Each row is a point on a landscape with many valleys, with its height.
From any point a ball rolls to the lowest of the 2 points nearest to it. It stops when none of these is lower. Distance is the straight distance between rows; heights are no part of it.
<241> h=3.61: [100  82 135 153 133  80  90 170 183 176 109 180 103 116 136 101 114 112
  62  89 109 126 169  94 167 123  95  99 152 154 161 130 140 140 135]
<814> h=1.69: [ 73 158 135 109 128 153 154  78  75 127 140 167 120 181 116 138 118 108
 154 173 155  91 109 144  96 161 176 106 148 104  74 105 124  84 132]
<804> h=2.61: [ 99 104 144  74 154 132 137 113 105 150 144 141 137 166 103 122 102 109
 142 188 108 130 191 128 113 130 156  66  78 122  68 138 124 123  99]
<1137> h=0.46: [ 75 135 120 111 141 149 156  99 156 144 129 186 131 161 148 162 145 125
 131  84 151 119 112 132  92 185 146 193 161 126 114  99 118 129 147]
<595> h=3.02: [213  90 138 137 109 136 110  93  95 177 109  70 169 137 103 186 162 155
 142 100 144 174 113 119 148  97 156 114 148  79 140 151 146 134  85]
<1574> h=2.20: [133 144  90 152 115 147 106  50 129 179 140 107 138  68  84 201 147 132
 144 168  63 155 124 103 133 122 146 160  96 124 142 117 166 105 119]
<1153> h=2.63: [141 157 120 137 153 149 141 150 153 153 145 122 120  91 149 138 149 124
  92 181 103 196 165 167 130  97 143 100 151 102 110 159 122 103 175]
<1286> h=2.86: [161 139  78 143 133 113 124  81 149 142 132 134 174 112  99 174 146  98
 172 164  64 103  89 114 112 142 127 170  74 198 142 103 101 123  89]
<1514> h=2.43: [199 182 124 132 148 164 156 120 139 107 121 114  93 126 125 100 148 195
 144 136 111 119 111 159 123 100 116 150 122 153 142 157 154 161 113]
<733> h=2.62: [ 60 106 147  77  79 133 143 162 111 138 160 151  99 169 143 131 128  95
  73 104 172 109 143 102 119 151 132  88 145 110  84 107 139 122 149]
<918> h=6.50: [111 145  98 157  69 100 115 117 119  85 123 113 102 102 141 117 156 152
 123 111 123 125  83 138 164 100 126 160 168 121 176  89 136 111 130]
<112> h=2.08: [ 61 156 138  84 140 162 136 103  91  68 174 143 104 170 142  89  94 115
 164 163 154 127 110 154  96 165 167 145 106  82 104 108 119 116 136]
<1446> h=3.74: [113  87 125 154 118  53 111 175 155 138  96 178 143 145 120  88 114 105
 104 126  87 120 150 109 150  97 115  82 164 178 168 140  78 146 102]
<115> h=3.21: [176 164 160 165 135  94 127 147 137 150  73  70 104  82 119 124 155 151
 106  75  97 167 182 128 154 127  85 125  97 153  90 148 163 137 133]
<1434> h=2.14: [182 150 107 115 100 163 124 109 110  78 170 133 135 159 123 119 168 119
 149 214 137 123 112  81 103 155  94 101  53 110 109  64 110 115  96]
<1368> h=3.30: [176 125 166 137 133 153 125  96  97 129 138  70 169 153 106 128 135 175
 177 101 127 172 144 133 135 141 157 151 151  54 109 135 126 162  96]
<522> h=3.16: [165 172 133  93 161 150 122 160 146  92  87 150  55 172 143 115 153 112
 144 103 186  86  67 137  98 188  96 167 119 157 135 133 154 107 121]
<349> h=2.59: [165 167  87 107 106 160 117 115 125  94 154  94 133 141 132 141 148 109
 147 200 144 132  74 130 111 138 118 149  92  97 133 103 120  88 122]
<1022> h=4.13: [141 119 112 111  68 135 140  95  77  73 151  95 111 105 125 135 154 125
 100 173 170 117 113 116 158  76 112  54  96 129 125  95 161  98 151]
<92> h=3.96: [118 106 105 131 171 109 117 104 154 143 112 144 129 115 151 143 127 115
 155 164 142 156 108 183 147  47 190 111 176 136 232 148  87  87 155]
<450> h=1.92: [110 157 123 121  99 163 113 126  70  95 151  95  70 108 104 121  92 132
 143 124 129 103  73 154 119 127 145 149 141  62 127 144 192  91 153]
<1352> h=1.18: [102 152 166 143 101 150 126 157  61 110 176 180 132 161 112 109 110 129
 134 112 148 124 105  71  94 217 114 120 151  92  90  79 107 150 137]
<1016> h=3.80: [130 112 103 172 166 139 140  87 124  97 128 175 177  78 132 136 106 145
 131 131 198  85  86 136 132  99 102 116 160 169 165  81  95 100 181]
<258> h=2.04: [134 155 102 136 152 155 106 131 190 196 121 157  74 112 151 177 149 125
 118 123 122 132 105 160 123 127 147 170 191 110 180 142 164  80 194]
<1631> h=6.86: [149 113 181 117 132 139 106 145 134  87 114 109 108 114 151  95 148 186
 110  64 175 177 180  83 168 136  90 132 115 123 142 118 140 176 118]
<186> h=0.84: [ 69 159 149 154 134 125 145 140 117 124 139 183 151 138 151 113 107 122
 125  73 139 117 121 119  84 201 129 152 171 147  99  93 101 160 138]
<1092> h=6.91: [ 98 115 164 146 105  92 114 135  99  99  99 127 105 104 129 106 137 184
 115  15 124 136 179  97 150 140 106 146 111 131 122 100 185 182 104]
<1584> h=3.29: [ 91  55 129 118 100  97 116 111 116  99 127 139 128 122 105 142 120 139
 115  76 151 127 145 113 160 117 124 155 133  87 136  90 149 118 131]
<492> h=3.78: [ 96 135 150  98 134 125 105 103 176 133 101 128 172 172 144 122 123 113
 154 123 167 129 131  86 108 198 128 169 118 156 129  97  89 150  57]
<1561> h=3.50: [ 76  75 113 107 130  99 115  86 148  64 109 109 154 115 153 136 121 129
 130  74 175 128 125 158 174 111 138 197  89 130 150  97 117 126 116]
<1017> h=3.79: [108 118 133 136 171 124 146  86 164 136 105  98 168 120 175 130 130 133
 124 128 199 165 123 175 157  86 180 111 156 147 171 148 102 129 153]
<1133> h=4.63: [203 101 133 159 123  92 129 159 128 140 146 158 164 119  83 131 162  99
 106 101 105 119 123  34 114 186  77 128 139 138 109  79 115 121 155]
<1234> h=3.48: [134 164 153 107 183 171 104 117 179 115  98 151 115 135 136 116 119 110
 153 130 177 123 119  89  76 200 109 156 118 154 132 127 122 125 106]
<324> h=2.78: [205 112 135 140 136 127 131 126  96 213 104  92 152 120  98 211 178 131
 107 101 125 169 154 120 127 107 125  92 136 110  96 150 159 106 114]
<682> h=4.79: [201  76 124 123 139 154 138  92 111 159 146 109 166 137  79 131  95 169
 156 142 149 125  98 129 129  59 141  79 126 124 189 180 135 154 120]
<1575> h=3.95: [124 105 106 164 159 145 108 122 153  92 129 131 168  57 162 110  95 157
 112  85 162  77  89 154 148 101  93 180 136 152 168 109 113 129 145]
<830> h=2.07: [186 159 146 112 151 120 130 180 146 147 110 136  92 146 125 106 182 117
 103 142 100 122 150  94 116 167 107 107 129 158  93 138 139 124 125]
<980> h=5.42: [180 124 131 119  93 144 118  85  92 160 121 103 143 145  80 154 123 121
 157 150 139  82  90  82 111 128 114  85 101 149 123 124 156 117  84]
<1616> h=3.03: [151 157 150 153 146 121 119 144 123 154 118  76 104 122 125  83 131 195
 145 120  61 189 194 149 152 120 112 149  94 113 102 152 146 167 103]
<227> h=4.33: [128 159 143 148 146  81 100  99 139 162  30 117 107 149 117 155 180 141
 171  91 101 125 126 134 131 150 153 181 167 132 139 160 147 116  74]
<162> h=6.57: [149 125 125 113 102 111 126  97 123  62  99 135  86 143 128 110 188 157
 136 142 153 129 108 118 156 115 112 136 115 150 157  82 129 106 101]
<1606> h=4.26: [179 152 126 162 159 142 141 137 138  98 151 120 165  84 127 107 135 139
 161 168  81 195 130 138 120 114 134 141 164  95 171 144  66 127 139]
<322> h=3.89: [ 87 109 145 133 145 119  93 152 158 146 136 131 163 107 119 105  74 102
 126 134 118 168 159 105 127 147 125 134 145 107 144 143  95 141 122]
<31> h=3.00: [103 161 119 113 175 145 116 167 195 101 153 163  88 116 146  91 103 107
 131 137  82 145 157 133 103 176 119 171 105 122 115 118 135 126 152]
<1270> h=3.55: [125 162 138 157 121 135 113 150 157 130 104 103 164  74 167 129 132  97
  88 135 180 114 122 102 121 125  89  83 148 190 123 121 124 116 145]
<879> h=2.68: [194 165 162 132 158 182 118 141 134  87 102 133  69 117 140 103 166 173
 136 142 161 144 109 126 141 120 123 130 174 128 156 157 159 128 135]
<196> h=2.91: [171 139 150 113 155 176 111 176 117  82 122 188   8 148 143 103 145 129
 127 108 145 115  97 137 118 180 125 140 170 114 143 150 177 111 152]
<275> h=1.33: [191  98 103  78 179 120 128 149 179 206 113 155 122 182 102 172 178 119
 112 109 114 144 135 115 109 160 124 174 108 129 129 150 131 106 100]
<1114> h=5.23: [118 115 132 151 155 121 128 102 127 124 123 152 117 109  74 126  96 138
 195 103  71 128 134 119 117 141 146 188 147  71 159 141 129 117 127]
<1385> h=4.93: [175 151 139 137  77  98 130 190  75  84 149  94 142 142 116 122 161  95
 137 154  91 140 133 105 129 161  99  95 113 112  53  83 107 115 129]
<1189> h=4.04: [ 86 148 117 154  82  93 151 141  97 113 113 154 170 171 150 118 108  93
 125 122 175  63  91 135 123 132 103 109 125 180 117  95  62 133 118]
<1214> h=2.60: [110 151 145  93 163 178 165 161 158 106 160 120 115 141 158  83  74 141
 128 116 142 125 160 179  99 127 125 126  87 132  93 172 140 186 150]
<161> h=1.74: [224 141 110 125 186  92 126 137 148 183  90 160 116 137  96 153 211 113
 109 142  88 139 145  98 110 158 136 131 129 165 119 130 142  85 114]
<271> h=3.92: [ 97 179 138 117 143 152 155  94 175 150 132 134 166 115 156 146 141  97
 115 149 134 128 168 106  87 183 126 128  97 189  69  86 111 123 121]
<1487> h=6.33: [177 122 107 112 130 130 123 100 111 134 113  69 134 133 110 149 132 138
 193 141 106 122  70 170 145  76 155 167 108 135 197 176 112 134  82]
<114> h=1.35: [ 74  96 121 142 134 146 135  80 148 115 144 187 142  85 146 102 119 179
  80 118 143 117 161 103 147 103 121 120 128 162 153  82 138 161 122]
<148> h=6.43: [135 115 122 138  89 111 113  93 115 110 116  83 131 127 128 115 123 162
 164 114 155 108  61 147 163  76 146 151 155 123 211 137 116 130 113]
<318> h=3.17: [ 75 104 110 147 104 106 120 125 116  75 170  94 203 107 163  81  88 109
 125 173 128 112 119 130 138 101 135 103 100 117 146 110  72 147 111]
<5> h=3.09: [125 127 146 119 126 120 134 102 125 105 104 122 123 113 126 163 176 142
 125  95 141 169 174 124 140 143 136 140 131 100  89  94 149 110 141]
<1335> h=2.30: [126 127 127 137 146 126 101 113 136 220  81 129 110 116 118 214 140 125
 131 107 138 122 118 139 118 109 148 137 161 120 144 169 181  94 163]
<1217> h=5.24: [221 154 119 124 142 140 118 128  89 141 114  93 145 129 107 157 155  96
 155 186 118 119 118 118 100 129 128  75 103 149  83 136 138  92  70]
<1281> h=2.11: [159 197  93 140 100 126 166 134 139 130 135 126  99 152 142 116 189 162
 121 161  74  89  88 150 105 125 128 158 130 172 121 118 137 143 120]
<434> h=6.05: [ 98 111 121 106 100 168 121 119 121 205 157 112  95 150 123 139  98 133
 128 132 121 115  89 137 131  91 176 142 175  53 186 176 153 119 137]
<1413> h=1.49: [ 61 132 123 156 133  83 156 120 143 110 105 161 136 115 136 100  79 101
 153 107  85 107 143 184 137 111 157 142 154 161 125 133  82 123 134]
<743> h=1.77: [104  97 118  81 107 114 150 191 164 111 141 102 141 156 154 117  93  96
 110  76 145  97 135 156 124 145  97 161  77 155  91 139 111 168 122]
<524> h=5.36: [121  84 132 109 142 125 113 124 107 109 153 128 106 122  83 118 107 153
 160 127  86 186 182 131 152 115 141 154 107  30 131 139 142 115 135]
<999> h=5.57: [131  95 138 116 157 116 117 158 155 171 131 194  73 166 112 112 159 146
 106 146  76 183 177 114 147 135 147 133 163  84 140 142 123 128 124]
<1598> h=3.18: [167 158  72 163 118 107 157 129 125 105 138 164 159 143 111 134 128 109
 158 175 100  68  74 131  85 132  80 135  81 175 140 114  79 118 131]
<68> h=2.88: [145 126 119 101 173 114 148 122 111 129 140 185 115 150  71 122 135 110
 160 203  57 115 172 112  94 156 144  98 103 137  71 117 119  95 101]
<568> h=2.10: [ 58 142 125  82  84 157 123 132 145 140 156  63 146 148 162 133  90 102
 121 116 141 108 102 134 119 163 136 186  89 129 110 139 132 165 107]
<304> h=4.12: [133 162 148 139 196 130 121 112 187 170  95 158 132  87 130 151 143 107
 101 122 141 144 193  79  96 178  98 115  99 177 101 115 141 112 150]
<353> h=1.65: [ 96 177 123 154  57 132 147 120  54 132 148 124  78 143 111 116 108 142
 133 113  97  79  63 151 117 122 142 131 167 114 119 124 171 128 135]
<657> h=4.77: [195 134 129 141 116 112 163 165  93 123 153 145 151 150 100 162 176  92
 128 123 136 119 113 105 109 189  97 122 147 114  52  82  97  92 170]
<420> h=6.14: [131 128  87 114  83 155 133 158 113 131 168  81  98 133 156 125 124 127
 139 149 118 106  59 175 134  63 146 139 157  59 198 164 125 112 166]
<62> h=2.54: [152  95 138 129 163 100  96 125 138 186  57 127 126 124 122 188 168 117
 109  95 157 186 151 127 142 108 123 118 150 113 145 165 142  93 134]
<530> h=1.91: [100 141 106 156 168 149 105  64 161 177 119 155 119  70 102 178 121 134
 130 145 101 154 160 104 108 138 127 164 102 109 135 129 177  90 160]
<618> h=4.89: [ 80 167 114 135  91 128 117 180 127  84 138 131  86 149 187  99 111  95
 121  99 152 123  64 178 118 148 132 180 159 102 161 114 115 118 142]
<1046> h=1.75: [110 159  96 129 107 151 150 116 136 102 152 192  86 162 141  95 142 159
 120 132 126  78  71 124  98 140 111 153 117 166 173  96 135 154 123]
<1608> h=3.01: [155 153  90 100 149 139 121 145 130 206 117 126  79 130 135 161 166 132
  87 203 105 112 129 160 121  61 148  67 114 170 134 175 179  86 127]
<371> h=3.54: [114  96 158 133 156 137 140  86 125 171 164  75 199 147 126 131  92 149
 170 116 125 201 171 145 142 130 180 158 105  61 116 152  92 177 113]
<553> h=3.49: [ 80 154 139 179 136 111 136  66  89  81  81 152 151  78 165 150 146 136
 118  79 190 113 119 131 125 136 138 127 170 171 118  69 132 108 155]
<1481> h=3.37: [120  99 112 139 108 121 124 132 128  99 180  93 238 105 148 124  87  92
 123 159 115 127 156  99 121 136 104 110  69 147  89  69  75 155  99]
<36> h=4.67: [167  93 145 134 119 165 123  93 123 124 152  83 174 104 110 114 107 160
 121 148 168 154 136  96 146 100 121  90 110 111 158 135 144 163 126]
<883> h=4.11: [168 118 128 142 145 137 105 143 131 122 125 119 136 100 135 128 127 121
 138 156 147 172  95 135 147  84 138 101 200  97 202 162  89 107 158]
<1150> h=1.17: [ 28 118 158 147 132 101 144 108  88 105 114 158 157 128 139 111  63 124
 127  62 150  77 140 144 120 143 152 125 148 163  98 107 112 153 118]
<215> h=4.44: [203 126 162 104 137 174 138 169 123  85 150 102 111  95 116 109 119 143
 122 109 168 118 152  98 121 130  66  91  71 144 103 144 159 153 151]
<823> h=5.00: [144  91 113 127 149 148 162 124 134  90 164 149 136 112  94  85  52 152
 154 159  99  94 147 142 120  69 103  98  72 131 156 164 125 163 141]
<1060> h=4.43: [180 120 115 137 122 146 173 170 114  78 186 140 157 135 137 122 158 133
 133 171 115 173 127 138 125 127 113 124 161  89 103 109  63 131 172]
<828> h=2.38: [141 147 110 101 132 111 130 173 154 114 117 111 119 137 149 132 166  92
 106 169 110 151 136 160 128 121 126 122 131 131  96 137 105  98 136]
<1330> h=1.96: [143 131 124 150 129 118  93 165 205 147 128 148 140 125 146 117 161 117
  86 101 123 153 113  69 124 192 107 185 177 127 162  99 110 136 138]
<927> h=4.49: [177 107 135 179 114 116 118 138 127 157 123  99 202  83 100 154 115 121
 123  86 135 119 117  76 121 141  86 128 154 138 123 110 114 142 124]
<69> h=2.79: [116 169 114 115 152 160 129 185 210 129 140 130  99 124 173  97  92 108
 102 153 105 117 151 156  92 138  99 130  96 153 129 173 130 160 148]
<588> h=2.06: [ 38 161 146 137 133 130 109 101 153 128  99 124  72 112 150  83  59 118
 127 132 107 120 163 177 152 110 163 124  95 145 133 167 164 141 114]
<320> h=3.73: [ 69 178 111 132 109 135 114 117 170 143 120  97 179 105 186 144 124  83
  89 158 160 101 106 110 106 157 115 134 110 204 114  94 108 121 119]
<55> h=5.96: [ 87  83 116  72 123 136 133  69 109 186 125 126 104 177 106 173 122 142
 152 136 134  97 107 158 138  96 192 151 130  89 147 170 154 110 123]
<83> h=2.96: [103 134 118 126  96 111 121 103  93  86 140  95 157 141 127 116 108  93
 154 198 119 134 102 138 129 109 156  99 113  98 135 117  91 101 110]
<519> h=4.32: [151 131 156 112 106 157 134 201 117 134 142  93  94 126 116 109  85 126
 107  77 147  98 114 128 123 130  88 106 130 114 109 172 177 155 146]
<1567> h=3.64: [ 91 109 132 162 159 114 140  51 127  99 105 108 196  86 167 138 118 133
 125 111 219 104 108 151 158 101 158 108 147 175 143 103 107 120 153]
<1313> h=1.10: [ 70 102 127 116 107 116 121 152 151  82 150 199  97 140 157  65 124 136
  86 135 118 104 154  94 148 128 113 105 125 165 155  85 124 154 112]
<1342> h=1.76: [131 156 118 108  99 145 130 140 124  68 168 147 111 139 138  97 152 132
 119 229  90 119 150  83 109 132  98  68  75 138 105 101 124 139 123]
<834> h=3.51: [130 114 102 148 101  91  87 197 173 118 108 116  96  95 155  99 108 100
  80 123 111  90 120 130 151  95  78 100 128 164 168 148 150 130 144]
<1517> h=3.32: [141 169 149 179 134 107 164  89  90  66 102 124 165  94 128 157 152 133
 152  88 152 140 139 144 123 155 123 135 145 153  68  71 108 109 150]
<1466> h=1.80: [ 89 171 139 147 154 117 150 111 138 113 106 122  89 110 142  86 109 141
 155 150  67 151 170 206 147  85 176 142 134 120 126 163 117 124 123]
<1176> h=3.58: [123 124 119 142 113 107  96 180 133 108 163 108 186 107 118 111  82  75
 130 146 107 104 128  72 102 182  73 131  89 130  92  87  99 127 118]
<802> h=4.90: [195 105 103 123 147 151 170 150 120 144 161 116 161 134 118 121  91 148
 136 164 103 125 120 159 101  59 123  71 113 125 147 204 102 168 142]
<1018> h=4.10: [117 105 147 150 157 168 123 116 135 106 132 121 127  86 147 103  67 170
 127  50 194 115  98 160 145 106 144 158 155 110 182 160 156 170 154]
<1392> h=6.75: [119 101 135 131 152 141 123 115  97  55 129 192  99  75 139 129 146 161
 110  41 173 146 138 115 109 164 102 161 125 119 135  71 175 151 155]
<1038> h=1.78: [110 163 120 115 105 159  97 149 174 185 134 136  78 155 162 134 144 126
  94 117 132 115  80 112 118 154 141 154 184 117 160 130 172 118 141]
<990> h=0.85: [122 130 135 122 130 133 159 134 171 199  89 129 106 158 154 135 131 153
  98  78 145 115 148 170 145  94 126 130 138 190 132 175 131 173 131]
<832> h=3.71: [106  77 157 104 143 123 154  84 120 166 144  72 164 182 129 108 108 146
 140 139 148 176 165 165 159  97 194  97  72 100 113 166 121 176  92]
<51> h=5.10: [132  99 121 132 167 142 144 102 139 138 152 141 158  96  78 130  57 138
 177 120  85 118 152 143 117 123 120 172  79 119 134 155 105 148 129]
<1397> h=1.39: [ 94 145  99 101 102 127 123 120 179  84 151 187  81 168 153  77 175 135
  98 199  97 116 127  97 120 138 117 127 100 162 162  77 123 136  99]
<683> h=1.20: [111 121 115 136  75  93 151 163 161 187 111 104 156 139 144 142 129 113
  87  85 110  84 129 131 139 106 110 129 129 213 118 138 117 172 113]
<1369> h=1.73: [132 135 143 155 120 142  94 176 136  97 161 152 116 113 134 100 137 145
 111  83 118 161 111  67 121 197 101 175 185  82 143  95 138 150 158]
<1343> h=5.06: [181 145 145 145  98  88 123 129  82  97 100  87 144 102 108 146 166  85
 137 159 112 136 145 109 136 128 116  62 113 158  73 105 111  86 107]
<465> h=2.51: [149 120  97 108 140 128 111  77 149 176 113 130 144 121 103 176 163 113
 131 168  85 158 137 114 125 120 146 138  68 164 139 129 136 106  72]
<1527> h=3.22: [126 156 116 101 178 155 149 153 137  61 179 160 112 114 115  94  95 132
 172 164  88 134 163 143  91 167 110 145  70 121  74 107 122 123 168]
<567> h=5.55: [160 133 109 154  58 123 125 113 106 129 133  91 159 128 112 126 119 138
 128 159 118  75  81  89 130  87  90  91 110 165 159 123 126 156  97]
<579> h=4.56: [174 114 178 122 123 166 130 105  88 101 150  48 155  96 119 121 103 135
 131 114 187 141 156 106 139 125 114  67  70 106  90 138 167 146 134]
<224> h=3.77: [121 100 143 117 123 118  93 185 106  64 158 115 154 117 108  92  65  91
 159 152 119 140 138 102 124 147  98 110 106  84 115 130 104 134 142]
<1290> h=6.81: [127  94 170 108 149 160  97 132  77  22 145 125 113  97 157  80 116 183
 140  71 198 180 138 113 145 167 127 154 114  98 149  95 148 171 137]
<1315> h=6.64: [159  91 134 128 134 100 139 133 130  57  89 190  67 120 130 129 185 134
 112 117 165 127 142 124 171 102 101  97 150 171 151  98 125  94 159]
<1411> h=3.88: [116 120 106 132  95  71 143 150 119 105 101 188 116 180 128 111 153 105
 118 166 123  80 105 119 137 103 109  73 153 183 141 100  76 110 128]
<1662> h=1.24: [125 173 129 141 108 142 154 104  29 123 147 132 102 182 106 129 142 146
 158 179 126  85  94 145 122 139 168 121 180  84  89 125 135  98 102]
<128> h=4.21: [142  99 152 131 141 141 147 139 109 130 119  93 128 112 113 130  72 129
 135  69 178 115 117 171 143  92 133 114 153 111 122 187 152 139 177]
<1599> h=4.53: [150 101 128 128 162  76 112 116 122 191  69 158 121 185  94 161 186 149
 155 111  83 150 141 125 129 128 173 162 173 101 153 159 123 114  53]
<936> h=4.57: [165 120 107 153 129 147 171 141 109 110 179 104 187  92 111 159 117 117
 125 129 140 150 105 161 119 106 123 131 164  80 103 122 103 107 202]
<10> h=3.20: [173 143 119 122 141 110 116 145 110 150  82 106 111 134 148 148 169 138
 102 184 130 146 121 169 150  43 157  43 152 175 157 173 136 103 120]
<1088> h=2.31: [ 47 146 170 110 156 125 108 104 125 121 113 137 104 144 118  77  72 137
 160 158  98 139 201 124 132 141 161  91  93 136  89 138 137 140 100]
<1535> h=3.38: [162 163 142 123 131 122 105 150 165 170  60  93 122 120 170 144 171 109
  97 148 165 139 129 132 132  94 119  69 149 198 146 163 129 108 120]
<1546> h=4.69: [116 105 107 152 102  91 143 155  80  96 137 122 162 121 123 145  99  80
 135 113 161 108  83 172 146 103 121 122 164 100 119 109  83  79 188]
<985> h=1.48: [ 77 105 119 128  75  93 157 169 132 141 160 108 166 123 137 130 109 123
  87  57 105  92 150 124 137 144 107 155 104 163  75  97 120 172 122]
<1443> h=3.72: [124  98 146 132 161 137 103 129 139 190 145 100 182 130 130 142 104 116
 129 117 133 220 136 125 122 128 161 146 159  43 165 176  83 134 122]
<1063> h=5.66: [ 90 103 168  99 151 111 135 138 147 146  94 198  72 199 140 105 159 159
 122  98 117 155 201 133 148 144 153 124 153 124 111 133 124 155 110]
<1522> h=3.42: [117 147  93 131 126 137 170 140 117  91 185 166 148 141 102 104  79 116
 173 147  76  80 116 139  81 158  93 157  67 133  89 107  99 147 139]
<619> h=6.69: [122  74 140 130 154 129 151 132 123  57 133 230  97  96 134 142 162 138
 110  88 169 143 162 120 140 139 106 124 161 136 112  83 123 107 190]
<1657> h=1.47: [111 144 168 141 107 150  94 141  90 114 153 165  98 136 105 112 150 144
 134 139 110 158 120  48 123 202 137 129 185  61 120  93 144 122 139]
<898> h=4.80: [101 150 112 149  93 122 118 177 112  64 134 105 117 116 177 101 102  98
 106 143 159 108  89 171 140 103 111 103 145 110 136 134 112 115 170]
<807> h=5.76: [ 82 144 169 118 134 132 141 139 116 149 118 148 103 168 132 115 119 141
 136 104 113 135 159 156 121 149 171 140 187  89  87 155 132 145 124]
<399> h=5.47: [140  83 123 100 124  89 108 174  88 160 136 120  81 176  95 118 155 152
 134 138  67 174 169 139 162 110 154 142 144  42 123 162 145 112  85]
<609> h=5.86: [ 81  97 149 111 150 114 142  88 123 179  91 134 147 172 117 152 106 124
 161 101 132 132 150 162 130 123 181 151 149  94 125 182 117 133 112]
<1672> h=2.84: [170 141 139 156 143 128 142 146 114 174 138 120 130 121 106 120 150 162
 111 163  66 189 185 124 141 101 123  88 134 120 102 150 130 150 113]
<1447> h=4.35: [149 115 113 178  98  87 131 115 102 169 108 108 177 101  87 189 113 117
 152  71 107  69  77 124 132 132 106 161 146 168 121 117 122 138 138]
<81> h=6.22: [142 121  88 100 107 151 144 125 121 142 159  74 109 131 140 123 142 148
 136 181  82 152 110 173 144  63 164 152 105  71 173 179 127 128 104]
<35> h=1.19: [100  98 105 116 117 144 130 127 171 198 142 130 107 129 115 153 103 143
  94  98 112 119 139 135 148 107 111 167  89 128 147 158 163 160 142]
<210> h=0.92: [138 120  98  89 137 131 162 101 167 187 133 171 123 160 114 189 189 116
 111 114 120 119 140 113 100 177 135 179 111 135  88 100 149 110 134]
<841> h=3.27: [187 111 116 158 134 132  80  78 119 158 120  95 200  90 100 186 133 131
 152 125 125 184  90  90 128 107 144 128 141 107 191 133 120 110  90]
<1012> h=2.39: [ 69 149 132 111  76 157 118 139 119 140 167 114 120 118 135 122  99 105
  93 126 136  95 116  83 108 166 110 117 108 119 100 101 164 133 131]
<528> h=3.99: [141  99 144  97  85 113 152 136  75  92 122  76 104 155 123 111 140 126
 120 148 157 108 128 158 166  73 145  48 116 116 103 158 145 122 125]
<1019> h=2.85: [ 98 102 162  71  80  98 135 130  90 114 113 119  73 166 136 155 183 110
  98  99 162 123 162 110 149 145 144  96 126 102  74 101 160  87 115]
<159> h=2.80: [116 136  72  82 114 129 116 105 143 170 129 135  71 128 113 160 156 134
 117 197  79 117 119 140 136  82 158 127  94 145 155 143 172  88 113]
<1139> h=3.35: [160 131 138 161 147  94  94 186 167 147  68  87 115  86 115  99  95 115
 113  87 111 129 144 118 150 119  74 130 105 170 136 177 147 151 113]
<1508> h=3.19: [147 101 158 117 182  89 144 124 110 135  90 196 117 157  84 154 166 111
 156 121 103 131 203  97 115 164 135 106 137 124  73 123 126  94 129]
<1151> h=4.07: [102 147 145 100 114 112  94 116 156 169  74  85 131 181 137 150 145 114
 161 107 121 133 101 118 128 180 162 194 139 125 131 143 107 133  51]
<1205> h=2.37: [ 68 178 143 119 131 173 160 120 118  80 167 118 140 130 185  87  93 135
 122 144 157 134 126 169  99 140 154 115 123 132 103 124 120 170 156]
<1643> h=1.61: [ 97 114 117 156 154 148 119  59 156 168 129 142 169  53 125 158 108 144
  90 144 153 131 160 108 142 101 122 113 110 161 146 114 152 123 149]
<183> h=3.87: [115  80 149 112 131  98 154 121 101 147 120  83 154 164 117 113 103 118
 133 141 156 134 126 174 155  60 184  42 126 129 128 195 115 144 114]
<377> h=1.46: [ 77 147 104 102  99 144  98 152 188 196 130 111  59 131 151 139 114 100
  94 125  96 108 114 157 143 136 133 172 101 132 139 167 184 125 134]
<9> h=4.19: [120 123 100 174  90 109 135 122  97 162 126 139 205 132 135 174 118 119
 122  93 189  59  60 121 134 131 100 147 156 163 133  80  86 127 140]

For each start below, name the point where the ball stops.
<657> | <1137>
<1139> | <1137>
<224> | <1313>
<1270> | <1313>
<1151> | <1313>
<1368> | <990>
<304> | <1313>
<1508> | <1137>
